Each row is a point on a landscape with many peaks, with its height.
From any point a climber takes the steepest step (rise divided by distance) to one of its 2 nearest points. It stops when none of these is higher. Distance is the straight distance between rows; heights are no part of it.
Z_271: [101 110 117 134 145 140 128 128 124  86 168  77 132 140 144 122 140 123
 119 168 178  84 156 107 124 166 123 150 172 107]  height 2.49
Z_347: [102 204 189 111 139  95  91 128 118 146 107 148 120  61 109 114 113  85
 137  63 130 158 143 114  95 139 114 136 175 153]  height 4.20
Z_4: [138 116 124 161  86  99 167 126 131 174  93 187 164 169 137 135 131 136
 129 125  90 115  85 134 193 124 117 138 113  90]  height 6.56
Z_249: [124 139 144 125 151 125 152 144  80  95 193  79 134 110 129 100 126 109
 152 166 195 116 182 120 112 134 107 149 162 152]  height 2.30
Z_117: [147 132 160 135  97 142 115 102 100  95 156  71  98  92 111 126 131 121
 168 162  94 165 153 101 121 173 105 166 195 212]  height 0.69
Z_528: [121 109 145 154 122 109 139 124  93 181 109 217 144 153 118 117 123 123
 121 141 123 146 106 155 176 133 115 110 151 101]  height 6.00
Z_748: [127 105 134 121 136 109 124 131 118 116 143  98 104 129 120 159 123 166
 172 147 172 106 144 119  93 101  96 159 123 128]  height 4.49
Z_532: [168 176 162 102 142 155 125  97  95 104 134 125 147  90 110  96  87  98
 126 161 168  95 150 140  98 182 109 105 148 143]  height 2.45
Z_425: [132 182 143 120 160 114 142 120  92 140 132 114 126  64 125 114 114  50
 125  91 133 144 176 162  95 120 117 127 179 165]  height 4.43
Z_850: [143 147 135 131 156 115  96 134 140 131 181 150 110  91 118 139 105 170
 162  88 106 178  85 132  88 176 116 163 135 168]  height 4.86
Z_758: [138  78 117 128 142 173 178  98 140 163  88 127 158 162 201 110 166 100
 115 120 108 153 148 170 156  34 163 108 131 119]  height 0.57
Z_47: [156 125 109 141 148 141  79 153 131 141 123 157 124 120 123 120 111  92
 115  98 106 108 109 183 108 133 113  91 119 132]  height 7.51
Z_343: [134 130 150 109 141 145  95  89  92 110 130 138 130 102 112 141 140 190
 152 170 163 150 144  81  83 182 127 163 134 154]  height 7.14
Z_538: [110 184 163 155 177  61 118 134 120  71 153  68 129  87 138 119 102 121
 154 113 143 180  75 137 152 138 168 163 146 138]  height 5.31
Z_398: [129 151 120 194  74 105 141 147 146 130 152 132 118 123 113 136 123 134
 173 118  88 147 139 154 132 100  65 182 163 146]  height 2.02
Z_602: [114 114 100 121  94 162 126 111 150 110 121 170 120 151 146 112 172  98
  73 180 115  50 150 174 160 109 140  87 123  68]  height 3.77
Z_486: [190 206 183 144 145 107 114 104  88 113 138 100  80  48 105 107 116 184
 170 150 113 193  94 111  58 146 146 218 122 193]  height 6.14
Z_544: [128 146 113 160 111 120 145 140 111 139 170 156 123 131  68 130  88 196
 133 116  83 165  71 135 154 191 109 154 129 104]  height 3.61
Z_838: [190 119 113 152  89 150 119 103 129 169 124 131 112 149 124  80 178  63
 132 144 122 125 180 117 150  81  96 162 130 139]  height 0.66
Z_879: [ 94 147 163 146 119 105 121 141 164 154 116 104  98  77 106 125 111 121
 189  84  75 175 138  62 125 172 121 160 192 165]  height 3.68
Z_348: [105 178 148 107 164 125 155 148 157 134  91 150 152  88 142 110  93  80
 143  77  88 119 130 167 107 116 140  78 133 121]  height 4.40
Z_119: [ 81 123 112 155 100  92 129 132 141 112 135  88 104 150 120 146 133 163
 181 123 141 198 146  88 145 108  94 133 129 142]  height 2.35
Z_756: [179  65  77 120 111 158 138 122 145 174 140 140 134 144 101 125 116 150
 127 130 123  46 124 134  98 116 113 151 151 125]  height 2.74
Z_840: [122 176  84 179  97 102 125 135 107 157 127 151 137 145 104 127  93 206
 135 156  94 125 108 140 125 187  90 132 104 102]  height 3.28
Z_503: [ 90  96 136 124 135 114 167 141 140 165 133 161 159 207 121 179 109 153
 112 163 137 123  57 160 122 106 145  67  98 107]  height 3.14
Z_784: [148 129  96 138  44 109 128 130 152 145 128 187 148 143 119 111 132 175
 148 142  90 118 106 116 191 127 112 146 103 112]  height 7.29
Z_586: [128  90 119 114 129 149 148 114 157  77 169  82 117 135 112  93 172 119
  97 166 164  72 185 157 122 116 115 139 147 106]  height 2.67
Z_356: [126 179  97 145 140 116  90 118 117 137 115 140 104 127 125 111  79 158
 144 166 123 154 136 127 113 192 137 152 136 112]  height 2.92
Z_288: [146  92  65 147  86 124 114 110 165 148 102 108 112 182 119 107 130 123
 143 173  83 107 123  87 149 143 103 152 122  80]  height 3.13
Z_594: [153 155 127 103 101 162 129 128 134 131 116 187 141 136 120  52 143 112
 113 107 141 126 183 169 125 100 110 107 119 109]  height 5.08
Z_53: [ 82 168 108 123 126 123 128 169 123  93 106 142 130 137 162 153 128  88
  67  98 127 126  76 152 125 153 166  71 119 129]  height 4.91
Z_529: [187  73 126  86 131 151 140 106 139 136 143 154 142 132 120 137 127 138
 125 114 133  45 114 157  89 170 152  99 144 110]  height 2.98
Z_56: [ 89 114 106 122 207 154 111 131 101 122 134  65 112 129 182 134 155 106
  76 145 176 115 176 104 135 150 173  93 108 137]  height 3.65
Z_789: [146 116 102 120 135 146 158 125 148 170  77 202 145 155 171 109 151 132
  90 134 128 115 135 163 103 101 136 100 107  68]  height 7.48
Z_379: [131 160  77 121 126 123 145  72 153 164  94 116 137 116 153 121 177  63
 117  87 111 202 211 122 138  95 100 118 117 154]  height 3.04
Z_52: [ 53 129 140 105 133 115 157 173 162 139  84 173 153 142 155 141 110  64
  73 122  88 194  77 121 166 141 124 119 115 151]  height 6.12
Z_958: [121  95  92  96 122 147 172 128 172  97  98 156 177 140 183 160 122  88
  96  88 112 159  94 127 124  70 126 115  97 106]  height 7.47
Z_675: [128  98 159 109 173 115 156 131 104 113 172 150 146 132 123 154 119 208
 118 138 183  72  96 170 114 165 161 116 114  90]  height 3.45
Z_296: [157 111  99 135 127 155 145 145 140 144 187  91 103 129 127 125 128 138
 159 138 157 106 154  88  58 133 109 162 123 164]  height 4.73
Z_432: [139 155 130 122 142 147 102 140 103 102 154 173 118 102  99  61 127 150
 123  91 157 150 159 159 147 146 134 113 128 126]  height 5.54
Z_678: [119  38 188 115 183 150 132 131 142 151 132 166 153 159 113 159 161 174
  79 150 135  82 105 158 119 139 122  88 113  80]  height 2.73
Z_321: [107  84 100 128 113 120  93 133 165 149 129 170 111 153 152 146 129 155
 147 195 102 163 151 114 114 114  83 166  90 118]  height 3.41
Z_977: [134 111  93 102 126 156  76 112 115 139  89 105 131 119 122 133 163 127
 113 112 138 145 155 103 142 109 165 103 134 162]  height 5.97
Z_605: [154 106 151  91 139 154 124  98  73  95 103  61 123 112 140 152 141 104
 123 125 159  91 153 141 145 128 192 116 167 162]  height 0.87
Z_556: [145  77 134 110 169 130 108 101 141 106 163  49 105 129 153 152 161 136
  73 117 162  59 139 164 104 121 151  88 123 168]  height 3.06
Z_657: [141 187 164 135 164 132  84 134 100  93 154 118 160  94 160 119 106 167
 149 134 136 122  71  94 123 184 179 174 106 149]  height 4.21
Z_847: [153  56 110 126 120 139 112 139 194 184 109 146 132 163 186 118 165  87
 135 153 139 122 115 100 161  81 132 143  72  85]  height 0.33
Z_849: [102 101 151  97 127 139 166 158 151 116  60 151 141 169 160 157 108  68
  69 128  78 135  86 146 134 104 140  84  90 115]  height 6.70
Z_718: [134 141 176 130 123 155 106  87  82  72 124  55 137 105 114 142 112 110
 138 139 141 134 127 104 142 137 144 150 167 193]  height 0.78
Z_720: [156  97 126 101 127 180 187 142 127 109 111 141 134 125  99 111 147  48
 162 139 164 120 183 122 119 125 109 154 136 101]  height 4.69
Z_945: [192 125 130 131 127 187 149 123 123 154 112 144 129 120 152  95 186  45
  99  92 108 144 156 129 128  74 131 145 121 132]  height 0.77
Z_3: [147 138 140 120 105 129 117 139 101 122 195  63 116 110  98  98 123  85
 184 194 160 110 219 119 130  98 110 142 155 181]  height 2.13
Z_491: [156 146 133 127  99 112 147 109 161 138 113 204 126 136  95  64 117  94
 154  93 108 154 135 158 172  92 128 129 133  80]  height 4.62
Z_669: [ 97 154 140 141 122  86 109 143 119 108 137 131  59 110 107 180  81 188
 175 140  59 177  91 143 115 137 123 171 107 153]  height 5.47
Z_905: [129 150 122 141  84 112 116 150 112  92 186 132  97 141 109 105 131 142
 163 153 118 115 148 138 137 119  84 178 165 154]  height 1.87
Z_603: [127 164 124 143  96 125 102 142 185 189 126 142  77  91 147 104 125 122
 177 113  88 204 164  82 109 165  80 146 113 190]  height 4.79
Z_54: [119 186 132 117 157 133 148 118  97 131 136 121 115  81 112  79 150  32
  70 111 120 148 222 160 105  97 103 118 135 177]  height 4.64
Z_435: [135  86 178 130 185 131 145 141 125 128 141 202 158 166 143 149 135 152
 138 142 120  72 113 159 112 124 148  53 111  44]  height 2.94
Z_569: [154 126 139 117 131 153 143 114 132 100 153 128 143 163  76  97 121 117
 108 165 140  65 154 161 102 135 111 114 146  75]  height 2.91
Z_744: [ 96 118 137 125 145 119 141 129 138 116  95 142 110 102 145 159 150  70
  93  46 109 188 152 152 148  91 130 120 152 147]  height 7.72
Z_508: [ 90  84 109 116 108 136 117 146 138 137 139 151 146 180 131 154  95 144
  77 166  99 111  56 104 109 119 139 116 103 114]  height 3.48
Z_150: [ 78 125 135  65 157 123 144 161 130  97 154 129 139 180 133 146  89 168
 122 150 163 102  85 118 124 154 201  83  83  86]  height 2.90
Z_387: [162 147 127 114 113 114 186 129 144 142 128 132 126 100  92 105 116  40
 174 113 121 141 190 129 119 105  81 173 144 136]  height 5.13
Z_27: [156 156  89 126  64 100 127 144 136 123 139 160 105 134  88 159 116 194
 184 131  98  86 136  99 139 127 103 161 115 126]  height 6.46
Z_160: [148 156 116 128 139 123 107  95 107 122 123 100 155 116 103 128  91 122
 131 168 133 114 111 150 111 179 121 128 180 146]  height 2.66
Z_502: [131  68 156  90 134 138 117  96 113 132 123  95 133 130 128 118 163 120
 148 141 148  75 171 173 141 120 167  70 170 148]  height 0.97
Z_685: [124  73 117 141 126 134 113 155 139 156 115 172 116 162 117 183 128 157
 121 185 139  83 139 138 117 147  90 155  97 101]  height 3.79
Z_465: [119  66 161 138 154 136 102 163 118 108 130 119 108 142 130 172 122 171
 117 155 169  83 122  89 117 122 119 160 108 116]  height 4.16
Z_702: [109  50  86 111  96 139 114 117 202 151 145  94 132 172 149 152 172 120
  88 162 134 108  93  83 134 138 127 132 116 130]  height 3.78
Z_41: [ 80  75 164 104 185 154  83 149 114 115 125  89  91 133 172 176 157 135
  68 156 169 102 136 108 109 127 157 131 123 110]  height 3.89
Z_673: [137  78 127  83 149 157  76  94 158  95 139 109 151 134  99 100 136 133
 101 149 150 133 152 121 104  95 129  97 103  94]  height 1.38
Z_960: [123  76 114  98 126 131 107 137 143 161 113 181 143 151 129 128 139 161
 129 110 161 106 128 167 118  79 136  97 100 106]  height 8.49
Z_453: [ 90 128 121 137 109 111 156 174 167 141  98 173 130 136 133 129 139  96
  84  70 136 181  69 112 139 153 119 139 105 122]  height 5.69
Z_309: [ 64 120 122 132 126  79 183 171 121 169 103 141 158 197 144 180 114 128
 130 133 139 123  73 110 131 108 127 107 119  91]  height 2.85
Z_498: [ 96 118  94 138 135 120 180 112 144 140 106 143 145 140 172 149 154  40
  87  79  99 186 108 149 151  65 142 117  99 136]  height 8.22
Z_738: [133 201 176 132 165 124 149 139  95 101 162 141 149  78 122 145  77 181
 159 104 142 131  94 106 120 146 170 185 129 113]  height 3.96
Z_414: [176 208 139 178 103 100 127 125 107  93 142  76  98 104  96 127  95 184
 169 127 104 112  92 125  99 175 102 178 135 147]  height 1.94
Z_588: [ 82 132 125 137 113 136 108 149 118 118 104 155 145 123 151 164  88 109
 119 133  95 131  85  91 134 105 120 128 126 145]  height 3.82
Z_415: [138 143 148 108 153 143 115 151 105  96 143 139 125 112 109  98 137 127
 144  81 168 151  81 113 130 149 160 121 135 113]  height 5.95
Z_580: [117 120 137 131  91 115  87 123 146  84 161 107 122 144  93 134 149 170
  99 173 132  83  86 123 152 166 120 131 119 101]  height 1.81
Z_335: [116 172 132 133 149 140 132 118  70  88 105  88  86 117 119  89  79 155
 105 100 144 172 124 142  90 132 152 160 160 135]  height 1.86
Z_246: [117 166 115 148 106 113  93 137 144 130 163 162  96  83 122 136  97 152
 145 107  31 189 112 132 101 140  98 167 132 146]  height 5.14
Z_227: [139 159 177 125 157 132  41 112  88 100 158 146 143 105 133 139 130 195
 115 185 168 111  69  92 138 144 189 147 121 131]  height 3.95
Z_140: [130  79 131  99 153 139 113 103 130 154 118 124 136 155 100  89 164 121
 142 162 193 107 212 164 146 113 145  85 133 133]  height 1.08
Z_998: [124  89 100 154  60 140 126 105 143 126 157 129 113 137 133 150 176 202
 166 169 114 159 114 101  93 157 114 142 166 140]  height 7.80
Z_860: [137 106 171 118 159 158 176 130 108  93 121 179 153 136 107 143 116  96
 151 129  89 105  90 151 121 120 157  67 145  60]  height 3.16
Z_957: [ 83 146 121 131  94  84 149 132 121 129 150 180 123 133 115 204  69 183
 172 162  21 179  75 118 131 147 104 158 126 138]  height 5.90
Z_844: [160 104 156 164 117 130 135 140 138 142 120 142 130 166 125 114 129 126
 176 146 118  65 150 152 177  73 125 128 112  69]  height 3.84
Z_148: [199 107 121 122 122 172 203  85 134 191  81 162 139 135 198  96 178  72
  93 112 128 129 150 166 133  53 147 132 144 111]  height 0.67
Z_100: [150 156 145 110 149 147 106 135 102  91 140  88  96 106  88 115 155  70
 106  98 156 149 153 113 122 108 112 126 109 153]  height 2.16
Z_539: [101 119 137 122 147  96 149 117  93 146 178 105 171 174  87 190  82 215
 121 187 120  95  73 103 148 162 147 141  89  70]  height 4.06
Z_956: [128 178 171 123 183 113 100 151 121 151 111 171 124  63  87 118  77 133
 129  92 109 151 133 126  93 139  92 146 133 126]  height 3.93
Z_917: [122 167 131 153 139  87 128 113  96  76 184 102  98 114 148 141 103 176
 188 144 142 159  85 137 145 141 195 172 146 148]  height 5.59
Z_852: [106 117 101 164 106 105 129 120 128 186  84 123 114 141 159 146 158 142
 104 127 126 193 121 114 161 127 104 117 137 184]  height 3.52
Z_487: [104 171 140 140 131  76  97 106 155 153 120 131 140  99 101  83 125 105
 105  61 101 164 141 158 133 131  94 140 183 156]  height 3.97
Z_632: [153  97 132  94 148 161 155 142 120  98 130 152 136 128 100 138 137 163
 114 115 170  76 130 158 100 168 133 123 138  59]  height 3.21
Z_601: [157 185 161 104 117 117 146 135  96  87 127 149 147 107  92 117  88 163
 155 138 148  76 138 134 136 192 114 142 114 148]  height 2.20
Z_165: [131 120 126 118 122 143 127 127 138  87 213  46  96 117 116 123 170 113
  82 179 160  70 197 133 104 105 104 170 116 164]  height 2.51
Z_93: [102 138 112 136 112 135 157 160 128 127 129 191 131 186 175 124 154  88
  84 147 101 127  79 168 140 144 171  51 140 105]  height 4.57
Z_191: [ 70  75 125  80 161 135 159 123 196  94  98 112 116 150 117 144 128 131
  73 147 135  54 108 128 125 134 183  60  83  83]  height 2.89
Z_518: [132 177 124 129 125 108 146 154 170 142 120 115 105  85  80  90 141  58
 146  73 131 160 153  93 130 109  99 171 133 136]  height 4.78
Z_180: [169 125 162 137  94 135 121 109 113 118 168  93 113 109 101 144 109 161
 200 158 125 143 131 124  69 139  81 164 161 217]  height 0.61
Z_598: [162 154 171 162 147 113 115 115  94 104 164 122  63  77 143 122 113 193
 201 143  99 182  92 134 115 142 156 212 132 177]  height 5.87
Z_163: [108 163 140 114 164  74 127 119 144  95  96 125 157  95 137 174  76  75
 128 108 116 143 104 168 116 136 132  83 135 114]  height 4.70
Z_892: [120 145  94 135  98  98 117 106 138  99 176 116 156 156 112 137 134 172
 133 138 118  99  97 107 126 123 102 120 133  79]  height 1.63
Z_192: [119 130 116 130 165 131  75 123 120 139 159  38 101 134 160 149 166 111
 123 152 177 100 178 102 150 119 145 104 121 160]  height 3.44
Z_260: [ 85 145 124 151 112  87  97  95 140 180  90 118 142 111 127 118 138 110
 110  96 105 185 110 149 152  98 113 102 156 146]  height 3.76
Z_395: [ 94 215 138 152 111  61 121 163 118 159 139 136 106  88 127 161 106 165
 165 104 124 141  90 114 118 185 131 160 149 157]  height 6.02
Z_970: [ 56 141 132 140  84 108 137 155 138 166  80 131 122 102  92 139 107 120
 161  98  71 161 115  71 149 140 126 133 176 148]  height 3.88
Z_728: [ 99 119 130 125 134 171 184 130 110 157  56 167 140 142 167 140 112 127
 110 102 133 111 107 139  96 118 150  70 152  95]  height 6.66
Z_648: [106  97 129 111 140 131  84  85 118 160 164 124 133 138 142 166 152 199
 133 166 164 131 104  62 102 160 168 135 153 135]  height 7.79
Z_276: [ 77 156 185 128 115  94 108 165 119 134 121 180 138  93 100 124  78 131
 118  83  92 142 119 125 189 156 121 137 133 156]  height 6.93
Z_173: [134 105 140 108 126 173 178 148 132  74 125 139 126 103 110  96 109 100
 140  96 152 115 176 128 147 124  90 130 142 138]  height 4.34
Z_272: [116 137 107 140 153 153 157 129 129 148 108  84 157 138 146 109 113 105
 136  73 165 110 162 139 107 109 116  89 143 148]  height 5.57
Z_553: [104 140 122 126 130 100 112 121 124 109 144 111 126 135 161 178 100 210
 143 176 166 116 108 145 114 155 129 154 121 136]  height 4.89
Z_182: [164  87  93 174  93 138 114 131 137 178  99 104  98 171 137 126 177 112
 132 125 124 146 115 104 135  67 113 165 134 129]  height 0.53
Z_237: [138 137 145 126 170 138  84 162  90 127 162 160 122 105 121 152  75 181
 143 124 122 148  57 113 122 185 147 138  80 150]  height 4.53
Z_478: [157  72  71 140 121 145 101 141 167 138 151  95 111 161 185 127 192 101
  82 138 137  87 144 128 143 119 116 130  87 139]  height 4.11
Z_954: [128 161 134 151 108 129 142 162 131 133 140 127 129 122 122  87 118  75
 189 105 111  79 153 130 180  85 118 136 109 105]  height 4.17
Z_61: [147  68 147 116 114 165 160 155 152 116 116 141 155 180 120  98 133 131
 125 115 125  92  96 153 177 129 191  70  97  79]  height 3.20
Z_101: [119  96 115 135 161 132 146 131 128  88 140 104 111 132 178 168 153 120
  87 136 176  83 132 198 120 155 129  96 134 147]  height 2.88
Z_57: [169 189 152 148 101  93  96 100  84 111 157  84  97 105  81 128  74 195
 164 194 107 106 133 139 114 163 121 192 150 136]  height 1.78
Z_848: [129 116 125 154 102 101 145 112 188 190 121 155 112 108 160  96 140 114
 163 120  78 213 137  97 164 132 100 161 130 143]  height 4.47
Z_153: [166 147 137 115 150 128 103 137  89  73 165  39  86 123 115 122 159 104
  96 151 170 100 201 106 124 111  91 157  93 187]  height 2.34
Z_229: [126 105 107 120 146 184 119 119 177 111 147 125 116 148 156  93 168 105
  41 139 114  64 148 148 145  83 161  84 109  91]  height 4.04
Z_201: [136 110  71 124  93 134 142 110 152 165  67 117 124 115 162 132 150  85
  94 109 119 180 180 106 164 145 117 129 100 178]  height 3.26
Z_827: [143 126  96 124  65 139 135 113 177 150 174 155 176 147 146 137 138 150
 152 135 147 115 129 103 120  82 116 125 144 100]  height 1.42
Z_279: [165 147 171 165 126 162 175 133 138 120  83 124 138 136 120  72 161  77
 108  62 117 124 145 156 142  85 118  59 134 123]  height 0.98
Z_630: [115 135 101 129  93 133  86 120 120 145 158 117 107 141 139 172 177 203
 164 127 143 147  74  76  81 147 136 128 122 139]  height 8.58
Z_295: [166  73 106 148 121 135 135 110 147 170 127 137 144 167 104  92 122 126
 184 173 108  91 165 106 163 110 104 179 105  82]  height 3.49
Z_500: [107 125 116 149  84 123 155 149 143 150  89 170 122 105 143 128 114 109
 149 137  87 163 135  72 138 127  98 161 144 125]  height 4.15
Z_574: [ 80 100  96 124 131  78 148 161 115 133 105 114 118 165 133 167 135 148
 169 136 149 170  84  98 120 113 150 141 129 127]  height 2.59
Z_978: [114 169 122 136 118 191 131 133 107 106 138 123 156 104 150  68 122  77
  90 104 112 132 218 161 136  97 116 104 155 170]  height 4.90
Z_437: [133 120 121  92 135 166  68 125 104 124 125 121 114 138 129 125 144 123
 107 104 143 124 104 103 131 159 190 114 113 118]  height 6.38
Z_83: [ 86 111 168 123 120 130 123 137 117  92 117 165 148 100 124 118 127 101
  91  66  89 174 112 147 183 132 140  94 149 171]  height 7.35
Z_525: [136  75 101 136 132 164 166 121 179 169  83 126 118 151 175 107 156 118
 135 150 134 108 167  71 142  92 143 159  90  79]  height 0.19
Z_293: [159 122  87  93 143 147  96 140 125 122 113 115 115 143 147 122 131  71
  89 131 121  92 123 154 123 158 160 100 126 113]  height 6.89
Z_682: [155 160 128 117  87 135 138 131 126 127 119  96 139 115  88 113 118  41
 131 145 122 114 192 117 117  93  56 130 131 171]  height 5.56
Z_517: [150 161 140 106  98 112  89 113 111  84 142 130 129 121  85 114 124 210
 128 162 158  60 125 127 129 179 144 151 105 133]  height 1.99
Z_963: [111 146 122 133 152 120 121 133 133 145 140 199 150 120  97 102  83 138
 143  89 104 170  97 145 149 182 113 126 101  78]  height 3.94
Z_660: [154 115 149 122 177 120 145 161  93 146 159 122 165 151  70 177  73 157
 124 130 110  98  71 119 161 179 163 122 105  61]  height 3.70
Z_982: [145 140 143 139 154 114 102 130  98 144 121 152 142 133 111 145  99 170
 120  87 128 116 104 182 111 140 115 105 130 130]  height 6.91
Z_626: [159 157 155 137 140 179 191 116 130 140 100 129 125  93 107  64 179  26
  89  69  99 152 187 143 132  57 108 107 143 113]  height 0.86
Z_413: [125 131 112 141  87 137 105 113 135  94 119  89 142 131 121 151 131  73
 131 143 112 115 168 132 151  92  95 144 127 129]  height 6.07
Z_125: [109 168 141 135 104 100 114 135 109 134 155 142 148 124  94 135 105 177
 190 100 119 112  89  79 176 156 142 112 110 120]  height 5.98
Z_419: [164  72 108 122 135 120 153  82 181 178 108 127 154 163 209 143 160  96
 116 149 133 114 112 150 159  44 163 129 110 101]  height 0.46
Z_484: [ 81 179 127 134 129  91 136 145  90 123 120 157 136  92 147 151  84 140
 147 130 137 128  68 147 145 177 180 137 172 154]  height 5.62
Z_792: [156  90 139 102 130 153 143  84 141  85 106 121 160 136 144 118 153  98
  97 133 133 131 152 173 106  74 134  73 116  89]  height 1.23
Z_195: [110 119 141 114 125 105 139 149 125 147  91 174 157 128 117 138 106 168
 144  80 172 109 132 145 123 130 111 104  98 110]  height 7.60
Z_24: [169  85  78  99 145 181 150 113 160 124 121 105 149 129 160 119 153  74
 104 109 128  95 215 132 109 100 122 119 107 134]  height 4.72
Z_447: [ 90 202 175 145 115  87 124 162  95 160 120 186 147  88  89 138  86 189
 159  91 100 143  94 104 168 185 139 133 132 125]  height 6.49
Z_29: [135 121 120 105 177 163  97 107 103  72 127  84 101 111 124  88 107 151
  91 138 182 136 147 148 107 145 151 154 129 145]  height 1.70
Z_439: [ 84  89 137 131 158  87 147 131 104 130 161 119 176 167 138 190  73 202
 118 165 151 123  81 121 109 158 107 123 134 113]  height 4.46
Z_805: [152 128 124 124  88 129 145 117 173 111  91 140 160 149 168 135 123  78
 106 127  93 122 118 147 161  56  91 155 116 112]  height 6.67
Z_617: [155 145 162 104 140  89 126 139  81 105 156 159 157 100 123 182 110 214
 125  98 180 106  99 118 117 153 160 147 106 110]  height 3.69
Z_915: [158 169 173 147 164 101 104 100  96 115 112 109 103  85 113 142 115 182
 167 167 132 209 104  73  83 197 108 188 118 154]  height 6.57
Z_719: [146 126 107 138  86 140 110 115 154 195 106 126 110 120 143 148 148 148
 178 109 151 164 160  81  92 143  96 136 119 180]  height 5.18
Z_171: [113 140  93 131  62  52 124 131 146 137 125 162 133 145 104 181 108 152
 150 143  65 159  73 117 164 148 126 144 118 113]  height 6.47
Z_654: [151 158 159 123 125 129 120 126  79  94 111 100  92 118  70 101 143  78
 149 115 152 123 152 130 143  79 144 119 148  99]  height 2.01
Z_570: [168 135 106 112 124 139 151 145  89 140 158   6  88 121 117 120 156  60
 110 154 145 100 210  77  98 107 100 136  91 203]  height 2.15
Z_559: [134  61  99 115 116 134 109 106 140 112 145 123 132 162 133 173 152 132
  95 128 135 155  97 102  94 137  97 152 134 141]  height 3.50
Z_280: [121 152 116 184 105  89 130 134 137 106 145  64  72 134 130 127 117 168
 200 149 112 152 103  97 133 172 103 154 133 143]  height 2.14
Z_306: [117 122 144 154 121 138 158 122 117 162  55 192 131 152 160  90 165  88
  83 131  90 164 116 154 166 137 132 104 169 103]  height 5.55
Z_729: [ 93 115 125 175 102  52 148 141 136 141 132 144 106 131 123 156 133 156
 183 134 110 181 140 144 162 136  88 162 153 142]  height 2.17
Z_604: [ 94 149 107 123 157 111 118 144 102 120 120 101 115 105 185 153 100 154
 123 147 159 105 107 121 115 145 172 136 137 154]  height 5.25
Z_88: [138 157 148 123 190  89 136 110 112  84 102  75 123  95 129 138 104  85
 134  96 172 162 103 162 132 140 152 112 136 139]  height 5.01
Z_426: [ 97  91  89 126  87 141 104  86 143 124 161 121 108 147 145 121 195 169
 118 167 124 131 160  87 111  87 118 140 167 131]  height 7.18
Z_859: [ 89 164 113 132 123 110 161 159 130 124  82 167 113 124 140 130 104 119
  86  86 138 157  74 180 100 146 122 121 118 120]  height 5.28
Z_629: [119 137 160 117 170 130 154 145 107 147 120 156 168 160 103 149  77 125
 148 103 107 111  54 140 123 145 153  84 136  57]  height 3.40
Z_130: [155 144 111 139 102 138  64 131 113 160 114 103 104 115 138 140 168 121
 140 138 114 130 144 102  92 111 115 121 133 179]  height 5.58
Z_708: [ 91 130 129 158 125 159 137 127 125 137  96 158 141 121 177  93 145  79
  93 120 118 140 170 130 169 127 114 107 146 139]  height 5.21
Z_312: [173 138 154 144 115 130 227 100 164 149  50 141 140 136 125  54 152  86
 106  98  98 156 167 181 156  99 128 112 135  92]  height 0.84
Z_203: [ 96  90 127 122 162 172 147 149 141 127 133 127 118 169 175 109 178  94
  66 125 126 123 109 171 133 110 173  46 117  99]  height 4.28
Z_752: [125 176 144 165 113  98 107 122  92 114 168  94 127  95 149 165 157 205
 140 130 170 158  60  81  74 143 159 147 140 160]  height 7.81
Z_643: [131  66 135 121 113 137 128 112 158 106 103 162 145 152 109  90 140 156
  86 166  91  86 133 158 181 109 149  87 104  66]  height 3.47
Z_443: [136 180 150 128 144 132 116 150 105  94 126  84 101  72 103  96 114 128
 138 101 160 177 150  90  90 129 133 156 139 177]  height 2.00
Z_794: [139  76 109  76 133 111  85 102 157 119 123 106 121 133  78 103 130 148
 147 148 183 128 177 137 139 116 136 124 101 140]  height 1.22
Z_270: [146  95  74 135 142 152 144 116 153 166 137  59 139 148 143 123 143 113
 144 127 165 106 199 106  93 123 110 129 136 155]  height 5.12
Z_739: [146 169  89 131 120 170  99 132 129 143 151  46 112 122 134 104 129  84
 104 164 112  96 217  70 121 101 116 114  99 171]  height 1.97
Z_169: [124  90 130 106 162 140  69 105 119  68 162 114 133 152 122 115 119 172
  72 142 168 160 106 145 112 127 136 127 134 106]  height 1.54
Z_527: [ 87  88 141 101 158 167 147 146 136  86 118 124 152 154 142 154 112 150
  95 134 130  85  68 113 101 149 166  94  97  91]  height 3.17
Z_655: [119 182 129 150 155 112 147 160 153 130 122 130 143  83 118  95  98  76
 152  73  96 123 142 126 139  73 112 137 129  96]  height 4.45
Z_301: [135 109 135 141 147 112  66 116 134 133 189  75 119 125 163 155 148 166
 120 141 184  67 111 147 129 139 138 110 129 173]  height 3.23
Z_187: [147 164 137 143 102 123 116 142  97 154 171 155 143 117  72 151 113 222
 186 142 120  97 157  90 136 145 133 142 104 125]  height 5.86
Z_611: [164 106 156 120 121 163 142 125 149 119  76 131 167 116 123 132 144  69
 117  86 106 146 146 170 132 101 101  66 120 132]  height 1.10
Z_108: [148  79  52 112 135 150 144 110 122 155 118 130 138 141 175 150 177  81
  63 120 109 104 170 140 143  91 144 107  87 144]  height 4.41
Z_757: [127 155 100 139 126 102 108 131 162 161 122 201 140 129 112  63 151 105
 143  80 119 186 106 141 149 122 135  97 114  90]  height 4.29
Z_401: [ 91 108 110 120 173 152 157 136 105 151  88 106 146 168 155 137  90 111
 134 109 150 159 115 136 120  94 155  82 154 111]  height 6.09

Where does a climber stop that starts at each point below?
Z_348: Z_630
Z_435: Z_498
Z_643: Z_498
Z_61: Z_498

Call two points neighbours if one is among the 2 nearest of the other. Go from one point of each pair to the other, from neighbour to neighbour, staying as high as possible. Name the lowest point that can't be avoided.
Z_498 / Z_784: Z_187
Z_630 / Z_498: Z_348
Z_960 / Z_47: Z_982
